A landscape with many peaks, sampled at points; each row gives a point and its height.
A climber steps from a point to whichever of its 6 nearest points has the largest rise for the distance, and stops where none of them is higher. Distance is the straight distance between rows; heights are no part of it.
k182: [-23  -8  14  15  -5  23  43  -5   0  -1 -10  22 -25  18  16 -29   9 -30
 -13  25  30  -1  14   5 -12  -7  -7  13  -1   6 -29  -2 -22  11   6  14
  25 -23  33  27  -3  -5  17  22]  (h 59.5)
k420: [-17   8  -1  10 -14  13  -1 -14 -16  -2 -11   4 -30   1  10  -2   9 -26
  -1  24   6   2  19   2  -1 -21 -28   6  -8  22  -8 -19 -17  15  -1  19
  29  10  -4  19  -8 -23   4   5]  (h 22.3)
k481: [  8   5  -6   9   5 -15 -35  12  -3   7  11 -15   8 -17  18   5  16  27
  11 -22 -21   4  -7  -1  -7 -10  -1  -6   6  -7  29   3  21   6   1   1
   0   5  -8  -9  12   8  -7  -3]  (h 48.7)
k171: [-43 -14  11  13 -16   5  12  12  -7 -10   2  33 -10  -4  33  -9  44 -17
 -18  10  13 -21   2 -14   1 -37  -8  22  -4   5  20  13  -1  22  -6  53
  37 -18   1   6   5 -39   5   6]  (h 52.2)
k210: [ 35  22   8 -11   4   1 -22  -5 -19  -4   0 -23   6   6 -19   5 -33  19
  16 -25 -26  12  -4  11  -8  24   1   3  -5  -9   4  -8  -5  -5   1 -24
 -18   0  -8   4  -8  19  -6 -14]  (h 49.0)
k742: [-18 -20  -4   9  -3 -12  16  21  27  16   2  12  22   8  24   4  28 -27
 -18  -4  34 -24  -7 -12   2 -23  21  22  37 -10   6  21   0  14 -13  21
   5   7  39 -27  25  11   6  15]  (h 51.1)
k735: [ -4  14  -4   1 -24 -11 -25  -7 -19 -12  14   9 -14   1  20   0  15  -3
   7  14 -13  11  13   7 -10 -14 -32 -10 -18  29  11  -4   8   4  12  25
  17  -2 -27   7 -10 -29   0 -29]  (h 35.2)
k941: [ 23   8 -15 -20  24  -6   9  -6  17  -1 -20   6  11  -2 -20  24 -21  -7
  15  -8  10  -2 -20  -7   1  20  45 -14   5 -20   0   6  -7   4 -13 -47
 -37   4  29 -26  -3  39   5   2]  (h 30.6)
k110: [  6  21  -6  -5  -5   6 -22 -23 -24   3  22   0 -18  -9  -3  -7 -15   4
  13  11 -14   7  30  -3   8   5 -36 -23 -17  22   1 -24   7  -1  -4   5
  15   2 -41  30 -27 -32  -7  -5]  (h 74.8)
k272: [ 12  11   3 -14   1  -7  -6 -10 -20  -1  -3  -6 -18   5  -3 -10 -17   3
  14   6 -15  14  16  12  11  13 -15   0  -7  -2   1 -22   3 -14   0 -13
  -8  -2 -22   3  -3   2  -8 -11]  (h 42.8)
k845: [ 33  13   9  -7   2  15  12  -5 -10  -2   3 -21  -9  25 -29 -19 -37   5
   5   1 -20  19   7  13  10  30  -2  -8 -16   4 -33 -11 -17 -36  13 -26
 -14  -9 -23  20 -26   3 -12  14]  (h 60.6)
k374: [ 49  20  -8 -15  -9   1 -20 -14 -11   3   4 -36  -1  -1 -14   2 -47  26
  25 -11 -38  13  -9   4   6  35  -1  -1 -11   3 -14 -12   1 -28  14 -33
 -24  -9 -41  17 -15   8  -2 -16]  (h 50.2)
k478: [ 11  -3 -18  -6  31 -13  16   5  18   1 -14   2  32  -6   2  19   1  11
   4 -14   4   0 -17 -11   7   5  36 -17   7 -15  -6  20   5   3 -21 -25
 -26   3  34 -29  12  22  -4 -13]  (h 36.6)
k978: [  7   7   5   6   3   7  15  -3   2  -9   3 -11  -8  20 -18 -14 -21   9
  -6   7  19  10  -3   9   0  16 -16  -5  -7  -6 -30  -5  -6 -14  12 -12
  -6  -3  16  17 -13  18   2  23]  (h 52.6)
k797: [ -5   4   8  22 -11  34  55 -12 -15   0  12 -11 -31  -3 -34 -46 -24 -18
  -1  32  44   4  28  15   7  12 -23  19 -13  16 -58   1 -24 -16  42 -19
   8 -23  12  52 -37  14  20  47]  (h 61.3)
k492: [-36 -10  19  29  -8  10  17  -1 -25   0 -12  20 -28   0  34  -1  29 -27
  -5  21  23 -20  25  14   0 -32 -29  28  -1  28 -10   9 -11   7  -3  39
  41 -13  14  13   1 -48  14  13]  (h 50.5)
k951: [ 15  11 -13 -18  20  15  42   2  11  -1 -13 -19  11   3 -47  -8 -37 -11
 -12   1  15  -4  -8 -21   0  43  26  -6  -8 -19 -36   8  -7 -23  -1 -48
 -28  -1   3  -8  -9  44   7  16]  (h 36.1)
k950: [ 14  16  -2  17  -3  15   0 -40 -12   8   9 -12 -40 -15 -24 -27 -35   6
  24  18 -14   3  48  10   6  18 -30 -14 -46  26 -51 -30  -1 -19  24 -10
   0   9 -43  59 -39  -7  -3  -1]  (h 22.5)
k192: [ -4  18   7   6 -17   5 -38 -24  -8  -7  16  16 -21 -10  18  -1  -2 -10
   8  25 -28  -1  23  -2  -7  -6 -55 -16  -7  35  14 -11 -13  -5   2  27
  19  -3 -39  22 -28 -38   8 -19]  (h 22.4)
k712: [-28 -26 -14 -14  11 -24  14  29  35  20 -22   4  50   4   0  29  46  -3
 -26 -18  38  -3 -32  -5   9 -24  52   7  41 -24  24  27   6  26 -24   2
 -27  20  37 -33  42   9  -2   3]  (h 33.0)
k19: [-23 -30  18   5   0  -2  28  22  30  23  -7  11   1  16  15  -7  22 -21
 -15  10  38 -16   9   6  -6 -24  10  18  27  -3  -2  14  -4   9  -4  18
   4   5  43 -28  15  -6   9  21]  (h 56.7)
k191: [-10 -20 -14 -20  34 -17  20   3  41   6 -28   2  41   1   0  16  -1  -3
   4 -13  23   3 -31 -12  -7  14  53   9  12 -20  -2   6   0  25 -14 -27
 -35  13  52 -28  23  25   2   1]  (h 33.2)
k170: [  7  -8 -16  -5  22  16  59  11   8 -12   0  -4  15   6 -36 -22 -40  -4
 -19  24  28 -12 -13  -2   1  47  12   4 -28 -25 -60   3 -13 -22   9 -36
 -31  -9  37   2 -29  35  25  37]  (h 51.8)
k12: [-25 -21  14   2  -6  12  11   1  -6  -2  -7  26 -12 -16  34 -16  38 -18
  -5   9  17  -6   2  -4   0 -16  -9  16  -5   1  -5   6  -2   9   1  43
   5  -2  14  -8  16 -15   7   2]  (h 53.2)
k235: [ 27   3 -26 -27   0 -21 -34   7  18  -6  10  -8  34 -10  -8  29 -15  28
  11 -41 -42  15 -36   0 -11  21  28 -24   7 -21  22   2  18   0  -4 -25
 -27   5 -10 -29  -4   8 -11 -34]  (h 47.9)
k596: [ 41  28 -26 -18   2  -4 -35  -9  -4  -8   0 -21   4  -8 -18  11 -40  15
  16 -31 -60  13 -18  -4  -6  36  10 -19   0 -20  10   0  -9 -16   5 -40
 -39  10 -22 -28 -29  17 -11 -26]  (h 48.9)
k871: [-13  -2   7  25  -1  30  54 -17  -5   7   5   1 -32   7  -7 -22  -2 -19
 -10  24  39   0  29  -9   6  10 -27  17  -1  10 -53  -3 -21   6  19  -6
  16 -16  23  33 -20   8  15  37]  (h 61.0)
k946: [ 13  -3 -12 -18   6 -27 -48  15  21  -9  -1 -15  24  -4   3  19   5  31
   6 -39 -34   3 -33  -3 -11   6  21 -19  20 -15  42  -1  29  10   4  -5
 -28  12 -15 -24   8  -5 -15 -33]  (h 46.8)
k679: [ 24  14   1 -19  12   2 -42  -4   3  -5   6 -17   5 -16   1  17 -21  26
  11 -22 -46  21   5   2 -15  17   9  -5  -3   8  24   1  12  -3  -2 -16
 -28  -4 -31  -5   8  19 -14 -25]  (h 47.8)
k317: [  3   0   4  10 -10   8   3   0 -17  -3   1   2 -18   0   7 -10  13 -17
   1   9   2   1  14   5  -2  -2 -11   2  -7  -1  -9  -9  -9  -1  -1  12
  11   3   3  -3   6   0   6  -1]  (h 40.0)
k319: [ 17  16   9 -14 -11   3 -29 -27 -24 -15   9  -2 -20  -5   0  13  -4   9
  22  -2  -9  33  12   5  -2  15 -27 -21 -14  15   6 -24  11 -19   2  -5
 -17  -5 -40  22  -9 -12  -5 -12]  (h 42.9)
k638: [  8  -1   6  15   3  25  36  -4  -3   2  11 -18 -18   8 -25 -32 -21   1
  -3  28  31 -12   4   8  19  23 -10   5 -27   0 -41   3 -14  -8  19 -22
 -14  -9  10  40 -20  22   3  30]  (h 61.1)
k90: [ 11   9   3  -2  11  11  43   9   2   6  -6  -1  12  13 -16  -8 -13 -13
  -5  14  28 -12   4  -5   9  12   2   0   2 -16 -19   0 -24  -6  -2 -28
  -6  -9  21 -14   0  18   6  19]  (h 47.2)
k98: [ -4   5  -1   2 -23   7   6 -22 -10   4  16   4 -26  -3 -10  -9 -19 -10
   9  23   0   6  31   6   5  -2 -28   1 -31  15 -26 -20  -6  -2  10   4
  15  -8 -22  36 -15  -8  -9   3]  (h 60.5)
k721: [-13   3  18  24  -8  29  36 -12 -13  -1   8  -9 -32  14  -9 -22 -12 -10
   6  30  35  -4  24 -10  11  23  -8   3 -25  11 -33  -7 -14  -6  19  -3
   9 -11  11  39 -16   4  14  22]  (h 60.0)
k105: [-20  -6  -1  -3 -15 -23 -40   5  13  -2   4  20   6 -14  24   7  22  15
 -19 -27 -32   1  -8 -11   6 -47   8  10  22   2  52  14  33  30 -24  26
  35  10 -17 -22  42 -16 -12 -30]  (h 2.9)
k38: [-18 -18  -9 -13  26   0  34  24  23   9 -18   5  13  15 -10  16   1  -9
  -2   3  35 -17  -2  -8  -3   8  22   4  10 -12  -9  14 -19 -11  -7 -22
 -11  -4  42 -20  13  18  13  21]  (h 17.2)
k322: [ -4   1   0   2  -8  -8 -27   3  -6  -4  16  16  -5 -25  22   4  28  13
  -3   4 -24 -10 -11 -17   1 -31 -22   2   5  24  48   7  20   6   6  26
  27  12 -38 -14   6 -36  -7 -28]  (h 32.1)
k470: [  3   2 -11   4  15 -10 -25  17  10  -1   3 -11  32   2   3  15   1  13
   4 -22   5 -10 -16   7 -10  -4  32  -4  18 -15   7  12   8  10 -20 -16
 -16  21  26 -30  15   6  -7 -14]  (h 44.4)
k436: [-32 -20  20  12 -21 -15 -16   9  -5 -18   0  20  -8  -3  45  18  37  -1
 -11  18 -17 -10   0   2   9 -47 -20  23   7  32  46   8  12  19  -1  54
  44   0 -30   5   2 -49  -6  -4]  (h 27.1)
k925: [-33 -30  11  12  -7 -11  12  19  16  25  -4  26   5  -1  34 -12  42 -32
 -20   1  15  -3  -5 -17  -1 -32  12  26  23   1   4  23   1  13   4  40
  21   6  25 -16  33 -10  17  10]  (h 54.7)
k485: [ -5   7  13  12  -6  16  22 -24 -24  -4   6   8 -41  -9  -5 -25  -8 -21
   6  31  24  -1  45 -11  12  12 -33   1 -22  25 -39 -12 -15  -5  10   5
  29  -9 -11  41 -17 -16  24  23]  (h 45.4)
k669: [ 24  11   9  -8  -5   9   0 -26 -15  15   4 -17 -21   2 -22 -14 -34   6
  11   0 -12  10  17   6   2  20 -11  -7 -22   9 -30 -33  -1 -27  18 -19
 -18  -6 -38  36 -23  -3  -4   7]  (h 43.6)
k154: [-14   0  -6  -4  12 -26 -48  15  15   0   5  -2   3  -8  14  17  17  20
  -3 -33 -33  16 -12   5   1 -19   4 -20  19 -18  49   8  21   8 -11  19
  -5  19  -6 -24  45   1 -12 -28]  (h 35.9)
k275: [  8   7   0  16  18   8   0  -4 -12   4 -11  -2  -1   8 -11  -1  -3   1
   9  -1   5   1  10   0 -11  12  -4   6   5  -4  -2   2   0  -9 -12  -1
  -6  -1  14 -10   3   3  -1   9]  (h 60.2)
k227: [  5  16  12  -6  -7   2  -8  -8 -22   9  18   3 -15   3  -6   2   5   6
  18  10 -17  20  17   7  -7  -5 -27 -12 -24  12  -3  -9   6  -3  15   8
   4 -13 -35  15 -12 -14  -2 -12]  (h 63.4)
k540: [ 25  11  -3   0  12   1 -19   9  -5   0  -5 -13  21   5   0  11  -9  16
  12 -21 -12  -3  -3   4  -8   7   8  -9  -1 -10  10   2  -5  -2  -2 -23
 -12  -2  10 -17   9  18  -9 -15]  (h 46.6)
k655: [-11  -1   6   3  -7  18  27 -13 -17 -10   1   3 -25  14  12 -23   1 -12
   2  21  29  -5  20   0   2  -6 -21  12   1   5 -23 -17 -16   2   3   3
   7 -11  17  10  -1 -12   6  23]  (h 50.3)
k841: [ 15   1 -22  -8  15 -18 -11   2  18  -5 -10  -2  33 -19 -21  29  -4  25
   3 -37 -29   3 -37  -7 -10  13  37 -22   6 -30   8   6  -2   4 -22 -30
 -32  19  13 -33   1  19 -15 -20]  (h 47.7)
k186: [ -9  -9 -13 -13  18 -19  11   9  14   2 -22 -12  43   0   2  34  21   5
   2 -17  14 -17 -18  -8  -5  -1  43   3  15 -24   7  13   2  19  -9 -16
 -23  13  41 -38  28  12  -3 -12]  (h 41.4)
k681: [  3  -6 -14  -6  22  -1  45  22  18  -9 -17   5  17   7 -29   3 -19 -17
  -8   7  43   0 -16  -2   2  37  23   4   3 -19 -30  10 -11 -17  -2 -34
 -20   2  30 -10  -8  42  17  17]  (h 33.1)
k646: [-36 -21  26  30 -14  11  26   6 -21 -12  -5  29 -25  -7  45  -3  59 -33
 -28  23  39 -43  25   9  12 -49 -14  29 -11  35  -1  16  -2  13 -16  64
  54  -9  12  10   1 -46  18  31]  (h 51.7)
k518: [ 33  12 -16 -17  11 -10 -24  -3   2   2 -21 -11  23  -8 -24  17 -22  23
   9 -25 -40  13 -25  -9 -12  20  28 -14   4 -23   5  -1  -7   2 -16 -27
 -30   5  -1 -25  -4  17 -16 -18]  (h 48.4)
k338: [-16   0  14  25 -13  28  37 -13  -9  -4   7 -18 -30  -9 -18 -33 -23 -19
  13  24  30  -2  42  -1  -2  16 -24   8 -22  26 -57 -19 -13 -16  26  -2
  28 -16   0  48 -39   0  26  29]  (h 62.7)
k671: [ 19   5  -4  -2  25  -1  27   4  14   4 -14 -12   9  12 -18   8 -29   3
   0  14  10   4 -15  -3  15  19  14   1   1  -5  -8  13  -1 -12  -2 -39
 -13  -6  18 -20  -4  30   5  18]  (h 40.8)
k421: [ 44  27 -16 -18  17   6  -4  -3   5  -1  -7  -8  13  -3 -32  14 -53   1
  14 -11 -27  19 -18  -7  -6  20  26 -21  -3 -20  -7   1 -10 -10  -4 -41
 -20  10  -4 -10 -13  27   2 -10]  (h 48.1)
k231: [ 30  13  -6 -10  12   9  13  10   6  -9  -7 -18  -1   6 -24   2 -21   1
   6  -1  -2 -10 -10  -9  -2  19  19   1   2 -12  -1  -4  -6 -23  -6 -38
 -17   2   6 -17 -18  23  -2   8]  (h 53.3)
k119: [-28   3  11  14 -21   0   0  -6 -23  -5   3  21 -21  -9  23   8   4 -21
   2  30 -22 -13  26  -1  -8 -23 -44   5 -10  31  11 -10 -13   2  -7  40
  40  -2 -32  20 -14 -51  -3   3]  (h 13.0)
k981: [-42 -21  14  21  -6   8  24  -3  -9   0 -16  35 -20  -7  27  -7  39 -27
 -18  23  31 -13  29   5   5 -36 -16  28  -8  16  -3   1 -13  19 -10  45
  34 -12  18   0   3 -34  18   8]  (h 52.3)
k77: [-25  10  13  25 -14  20  35 -15 -19   3  -7  41 -41   4  18 -23  14 -37
 -10  31  17 -16  31  -6   6 -18  -5  19 -15  33 -12  -6 -13   2   1  18
  40 -15  16  18   4 -25  25  19]  (h 54.0)
k469: [ -7   4  13  12 -12  18   4 -30 -11  12  15  -5 -32  -7 -13 -24 -29  -8
  13  21  10   7  38  -4   8  19 -25   0 -30  20 -40 -29  -3  -1  23   0
   1   1 -18  47 -24 -14 -14  15]  (h 39.8)
k266: [-18  -6   5  12  -5  -3 -13  18   5  -3   4  14   5  -1  27  -1  25  -4
 -15 -10   1  -7   8  -1  -8 -19  -3   6   7   3  15   3  20   4 -10  20
   9  -2   9 -29  23  -4   8   3]  (h 48.3)
k694: [ 16  25   0  -5  -4   7   3 -12  -9   5   0 -18 -17  22 -32 -23 -10  15
  14   2  -1  15  18   2   2  22 -10   2 -12   0 -19 -35   2 -13  14 -11
 -11 -10 -22  22  -9   8  -6   4]  (h 45.3)
k633: [-34 -14  29  11 -24 -16 -32   8  -5 -22  -2  21 -16 -12  47  21  18   4
 -12  17 -23 -11   0  10   0 -37 -39   7  -5  32  45  -8  -2  11  -8  55
  48  -4 -45  23 -12 -63  -3  -6]  (h 24.0)
k500: [ 11   6   7   0  -3  21  18 -24 -13  -4  12 -24 -20  -3 -40 -32 -44   4
  13   9   6  -3  23  16  13  26 -23  -6 -30   7 -43 -15 -14 -20  34 -18
  -6  -6 -20  51 -34  15  -3  20]  (h 62.9)
k766: [-19  -3  -7 -11   8 -27 -20  23  24  12  -1  11  35   6  25  22  47   2
 -17 -47  12  -2  -8  -8  11 -38  28  -3  34 -17  28  17   6  29 -29  14
  11  17  14 -19  34  -2  -2  -8]  (h 25.4)
k66: [-28 -20 -15 -18   4 -37 -25  28  28  15  -6   3  44   6  18  36  44  -1
 -21 -31  20  -6 -34  11  14 -26  38   2  37 -23  31  24  21  23 -24  12
  15  17  25 -32  44  13 -14 -19]  (h 22.1)
k200: [  3  -1  -2  -1  11  -3 -15  13   5   6  -5  -9   5   3  10  -3  20  17
 -10 -13   3   8   4  -1  -4  -3   6  -3   6   0  21   6   3   7  -8   6
  -8  -1  10 -18  11   8   6  -7]  (h 38.8)
k207: [  8   5   2   4 -14 -14 -31   6  13   5  10  -4 -14 -20  10  10  15  24
   1  -4 -32   9  -9  -8 -14 -10  -3  -2   0  -4  33  15  31  10  12  24
   2   2 -21 -11  13   2 -12 -31]  (h 69.5)
k992: [  3   4   5  -2  -2   8  10  -9 -18  -1  -5  -9  -5  15   2  -6  -7   0
   5   9   0   9   7  15 -12   5 -14 -12   0  -3  -8 -14  -2  -5   9   7
 -12 -13  -9   1  -2  -4 -10  -4]  (h 37.1)
k133: [  6   2   4  13  -9   0 -28  -2 -15 -10  10   2  -9 -21  10   6  14  24
   4  -5 -33  12  10   2  -7   0 -14  -1  -4  11  26  -3  14   0  12  25
   6  -6 -26  -8   9  -9   2 -21]  (h 48.0)
k615: [ 26   3   0   9  -6  10  20 -16  -9  -4  18 -24 -15   7 -44 -27 -26   7
  16  10 -11   3  -5  14   9  33 -14  -2 -23  -4 -37 -19 -14 -34  29 -26
 -21  -7  -6  37 -33  22  -6  14]  (h 70.4)
k18: [-17 -13  -1   1   9   0 -11  17  22   9   5  13  27   0  35   3  29 -10
 -24 -14  15   2 -15 -13   2 -21  23   1  28  -4  23  16   8  18 -16  16
  15  10  26 -24  28  -6   4   8]  (h 41.2)
k116: [ 54  25 -18 -16   3   4 -22 -26  -3  -2  -3 -25   1   2 -42   4 -54  19
  18 -18 -47  16  -8 -15  -8  43  25 -22  -8 -12  -8  -7  -7  -2   4 -44
 -35  18 -23  -3 -29  28 -11 -12]  (h 49.2)
k851: [-26 -14   2   1  -6  -6   0  15  -4   5  -2  28   5  -9  42 -10  37 -12
 -16  -3   6 -10  -9 -10  -7 -42  -2  22  18   1   6  12   6   7 -18  38
  20  -8  14 -16  24 -10   7   1]  (h 53.1)
k234: [ -1  -1  19   6  -3  17  22 -15 -15  -3   2   1 -20  16  -4 -12   0  -8
   0  10  14   8  19   0  -8  -8 -18  12  -5   1 -16 -19 -14  -5   1   0
  -5  -7   6  22   1  -6   5  16]  (h 39.3)
k241: [  0  -6  14  11   6   2  11  10   1  12   1  -1  12  27  10 -14  14 -17
  -9   6  18 -10   6  10  -6 -14  -5  -6  17 -10 -13   6 -14   2   0  -2
  -7 -15  31 -23  13   4   0   4]  (h 45.5)
k932: [ -2  -7  -7  -4   2  -8 -33  19  15   3  -1 -10  30  -2  12  12  34  10
 -12 -28   0  -1 -22  -8   3 -15  21  -5  21 -12  25  13  10  19 -13  -1
 -12  19   6 -23  20   3 -14 -11]  (h 40.7)
k85: [  1  10   8   9  -2  15  21 -13 -13   2  -2 -19 -16  15 -30 -14 -22  -2
   2  24  19   4  18  10  -1   6 -19   3 -21   4 -45 -21 -13 -16  13 -12
 -14 -14  -6  33 -20  12   8  30]  (h 57.0)
k21: [-29  -6  16  14 -21  -5 -26   4 -16  -9   6  23 -19 -17  29  10  10   6
  -8  21 -26 -15  13  15   0 -18 -38  -1 -11  46  21  -3  -6   9   4  46
  39   1 -33  22 -18 -50   5 -15]  (h 23.2)
k984: [-11   3  19  15 -18 -12 -32 -11   5 -14  17  12  -9 -20  12   6  21   6
   4   7 -38  -4   4   6 -10 -13 -33  -2  -3  37  42  -2  12   0  10  40
  27   7 -44  10 -12 -48 -10 -15]  (h 26.8)
k901: [-16 -26 -12 -32  11 -34 -35  25  24  10  -5   9  40   4  20  27  25   8
 -15 -33   0   7 -33  11   7 -42  29  -1  42 -31  51  30  26  25 -24  21
  16  17  -3 -43  49  11  -7 -23]  (h 24.6)
k848: [  5  10   8  16  -6  31  33 -15   0  10   8 -20 -16   1 -35 -28 -32  -2
   4  16  25   3  27  14   8  27 -16  -2 -33  13 -48 -15 -11 -24  25 -15
   8 -12  -6  53 -22  16  10  35]  (h 61.2)
k490: [-15  -9   6   8   2   3 -35  12   4   5  12  11   3 -12  29   9  23   3
  -4 -29  -3   5  -6 -13 -11 -18  16   3  11 -10  27   9   7  12  -6  19
   3   2   6 -23  32   7  -4 -16]  (h 36.4)
k827: [-25   2  10  10 -18  16  36 -12 -15   7  -1  -6 -33   7  -9 -27  -5 -12
  -3  39  26  -5  17   0   8   5 -18  -1 -14   8 -20 -25 -11   2  14   4
  11 -15   7  35  -8  -8  16  22]  (h 55.4)
k523: [ -8 -10  19   7 -27 -26 -32   8   7 -10   3  15   5 -14  38   8  16  14
  -1   4 -32 -10  -5  -1   6 -35 -31  13   9  32  46   5  15  21  -5  53
  29  -4 -47  -1  -7 -58 -15 -25]  (h 26.3)
k819: [ 40  18 -38 -42  12 -10 -11  -2   6  -6  -7 -27  26   0 -49  22 -39  14
  27 -36 -34  23 -35   4  -4  36  26 -38   2 -33  13  -5  -1  -7   6 -41
 -44  18  -9 -33 -11  36 -19 -15]  (h 48.2)
k555: [-39 -18  30  27 -23   5  -9   7 -13 -16   4  16 -28 -11  54   5  40 -10
 -22   4  -5 -26  17  13  19 -42 -31  14  -6  33  23   7  -3  14 -13  47
  44  -2 -28  19  -7 -60   5   4]  (h 23.9)
k858: [-23 -13 -15  -7  -5 -23 -49  12  27  -1   1   9  -2  -2   8  18  16  23
  -6 -38 -34   6 -24   7  -1 -43   9  -3  33  -8  64  22  39  36 -23  34
  16  18 -13 -25  44  -5 -18 -33]  (h 16.1)
k968: [-15 -10   9   5 -24 -13 -15  10 -12 -16  11  23  -3 -17  24  -2  30   0
  -7   9 -18  -5  -6 -10  -5 -31 -16  12   2  18  42   8  17  10  -4  48
  34  -7 -15  -2  10 -39  -5 -21]  (h 32.6)
k703: [ -6 -12 -10 -14  15 -35 -26   9  15   8 -14  -4  43   0  -7  26   9  11
  -7 -27   0   6 -34  -4  -8  -8  47  -5  16 -27  26  19  13  13 -12 -19
 -25  22  26 -25  17  12  -1 -25]  (h 46.5)
k874: [-15  -7  -6   6 -13  -8 -10  16  -3   0  -4  23  -1 -14  29  -7  36  10
 -10   1  -4  -7  -8 -10  -2 -41   5  10   6  -1  33  16  19  16 -18  39
  30  -3 -10 -13  34 -19   5 -23]  (h 43.5)
k473: [ -7 -10  14  -6   2  22  38   4   6  15   4   9  -8  25   8 -21   3 -22
  -5  19  40 -15  -1  -4   1   5   0   4   5 -12 -16   3 -20   3  -3  -5
   2 -12  32   3   1  11  17  35]  (h 57.5)
k57: [ 12   8  -1   4  12  11  40  11   0  -2   3  -8   1  11 -32 -11 -28  -1
   2  17  10  -4 -16   2  13  30   2   3 -14 -15 -32  -3   0 -28   1 -31
 -15  -5  19   8 -17  22   2  31]  (h 57.3)
k397: [-24 -38   8 -10   0 -20   4  10  25  13 -11  24  36  11  24   5  43 -16
 -23  -9  43 -16  -9 -14  13 -37  38  25  41 -17  17  22   1  20 -17  13
  13   6  38 -24  37  -2  12  13]  (h 47.0)
k67: [  6  -2  14  17   4  -2  -3  -2 -11  -6  -6   2  -3  -3  11   3  11   6
   0  -1   2  10   5   5  -6   0  -8   1   7   2   7  -1   4  -1 -13  10
 -12  -9   2  -4   9  -4   6 -21]  (h 42.2)
k508: [ 34  16   4 -12  -1   6 -14 -13 -12   3   8 -14 -10   5  -9 -15 -22  23
  17  -3 -26  20  15   3  -3  27 -13  -8 -13   1 -11 -24  -5 -27  11 -14
 -21   1 -29  17 -14  -3  -6  -7]  (h 52.9)
k584: [  9  13   1  -8  -6 -15 -47  -5   9   7   2 -23  21 -12   6  19  -4  33
  15 -27 -44   5 -23   6 -12   8   3 -14   6 -14  39   4  27   6  -3   1
  -9  16 -15 -13  13  13 -15 -33]  (h 49.3)
k236: [ 21  20   2 -17  -9   2 -25 -28 -18   7  16  -8 -14   7 -37  -7 -29  10
  17   9 -23   6  10  14  -4  25  -9 -22 -26  12 -35 -38  -4 -36  20 -12
 -16  -4 -55  37 -27   4  -5  -9]  (h 36.5)
k510: [-22   0  16  11 -19  25  11  -7 -25 -10  -3  26 -31  -5  35  -4  17 -18
  -4  26  12 -15  21   7   2 -24 -35  17  -4  43  -1   0 -12   5   1  38
  39  -4   2  31 -16 -50   8  12]  (h 33.4)
k782: [ 21   5 -34 -22  19   5  41 -13  25  -2  -6  -8  20 -15 -55   0 -17 -19
   8 -11  28   6 -35 -22   0  62  35 -17  19 -38 -23   4 -12  -3   6 -44
 -60  -1  43 -16 -13  84  -3  30]  (h 26.0)
k208: [ 35  15 -22 -13  24   3  19  -1   4 -11  -9 -12  11  -6 -44   2 -45  -5
   6  -5  -4  18 -20 -16   4  51  34  -7   9 -14 -24   3  -9 -16   5 -48
 -42  19  10 -19 -21  55  -5  11]  (h 47.4)
k155: [  0 -14 -23 -27  18   3  37   3  27 -10 -36  -3  37   5 -14  20  -9  -8
  11  -9  37   5 -11  -7  -5  25  43   9  14 -19 -15  14  -3   0  -8 -46
 -34 -14  57 -25   4  51  11  13]  (h 71.7)
k533: [-25 -14 -12 -12 -12 -13 -30  21  23   3   5  13  21  -5  30  23  29  12
 -20 -27   5  -8 -16 -10   3 -31  26   1  18  -9  44  21  17  29 -12  36
  23  10   6 -30  44  11  -2 -21]  (h 12.5)
k166: [-24 -21   3  17  -4  17  38  11  -1  15  -4  20 -10   7  28 -15  28 -29
  -6  21  31 -24  13   3  -4 -19   2  12  19   0 -15  10 -22   9   2   8
  13  -8  46 -20   4  -1  13  29]  (h 58.3)
k961: [-12  -5   4   8 -18  -5  -4  -2  -4 -11  11  16 -11 -20  20   0  28 -12
   6  13 -13  -5   2 -10   1 -26 -24  10   0  18   9  -3   8   6   1  34
  35  -6 -16   1   1 -41  -2  -9]  (h 27.0)
k370: [ -3 -21 -18 -20   9 -42 -42  24  17   2   9   4  39   3  13  20  24   8
 -15 -42  -3   6 -34  11   1 -25  28  -8  22 -25  51  14  36  20 -17   7
  13  26   7 -30  26   1 -17 -41]  (h 39.7)
k732: [ 14  -8  -8 -15  10 -36 -59  14  26 -10   0  -5  23   5   2  24  12  35
 -10 -50 -37  12 -37   2  -5  -1  22 -28  27 -26  46   6  37  12  -4  -2
  -4  15 -12 -25  19  -6 -23 -40]  (h 45.6)
k538: [ 27  11   4  -7  12  17  15   8 -17   2   2 -19   3  11 -18   0 -31  -5
   1   1   7  -1  -2  -1   5  22   7  -2  -4 -15 -17 -12  -8 -24   9 -27
  -3  -4   5   5 -15  12  -4  15]  (h 48.8)
k807: [  7  13   1   4  -6  -8 -26 -11 -22   2  17  13  -6 -16  11   9   1  10
  11  20 -24   5   8   9   1  -5 -32 -12  -3  14  16  -4  27  -1   2   8
   1  -4 -45  -6 -12 -23   3 -25]  (h 42.4)
k632: [  6  -7 -11   3  21   7  12  10  16   3 -17  -7  19  13  -7   8  -3   2
  -1  -5  15 -10  -8   9   6   9  11   4   0  -8  -5  12   0  -4 -15 -18
 -27   4  29 -34  11  25  -4   7]  (h 33.3)
k364: [ 11   2 -14 -13  12 -19 -35  14   4  -4  -2 -19  36  -3 -12  35  -4  22
   2 -30 -19  -2 -23   1 -16   4  20 -12  11 -21  21   9   6   0  -3 -26
 -18  12   9 -17   4   5 -12 -26]  (h 47.1)
k619: [  2 -11  -7   2  25 -10  22  17  25  13 -12   4  31   3  -1  15  11  -8
   0  -8  28  -7  -3  -5   1 -10  29   4   9  -7   6  18   7   9 -12 -21
 -17   6  37 -23  22  10   3   4]  (h 28.6)
k880: [ 37   9   3 -14  -2   9 -15 -19 -22   2   1 -26  -6   5 -22 -22 -41  22
  22   1 -36  20   0   9   8  31  -7  -1 -17   5 -28 -16  -6 -30  23 -27
 -29  -5 -42  33 -22  13  -7   3]  (h 53.0)
k100: [ -6  13  -8   8 -22  -5 -15 -18 -17  -4  12   6 -17  -1  12   1  -3  -9
  11  21 -11  10  24   1   0  -3 -31  -8 -19  20   3 -10  -3   4   3  14
  26   4 -32  24 -14 -26   4  -3]  (h 21.1)
k15: [ 37  15 -11   3   7  12  18 -10   5  -7   0 -27  -7  10 -43  -5 -46  10
   9   6  -9   3 -17  -5   3  38  10   4 -18  -3 -26   3 -11 -22   6 -41
 -23  -1  -8   9 -26  34 -13   5]  (h 62.3)
k568: [  9  11 -11  22   4  21  39 -11  -9   2   7 -20   4   7 -39 -15 -38  -1
  -6  16  18  -1  -6  15  -1  31  -3 -13 -32 -12 -55   3 -18 -25  26 -34
 -11 -14  -5  37 -24  16  -1  29]  (h 63.6)
k576: [  0  -5   7  -2   8  13  27   2  -7  -1  14  -1 -10  27   3 -19  -1 -20
  -8  21  17  -6  10   6   1   2 -14   8  -3 -12 -14 -12 -17 -10   4  -2
   6  -3  27  15  11   9   1  19]  (h 51.9)

For each start below, name the point where the climber stops.
k66 => k207
k555 => k338
k266 => k338
k436 => k338
k186 => k615
k819 => k615
k21 => k110
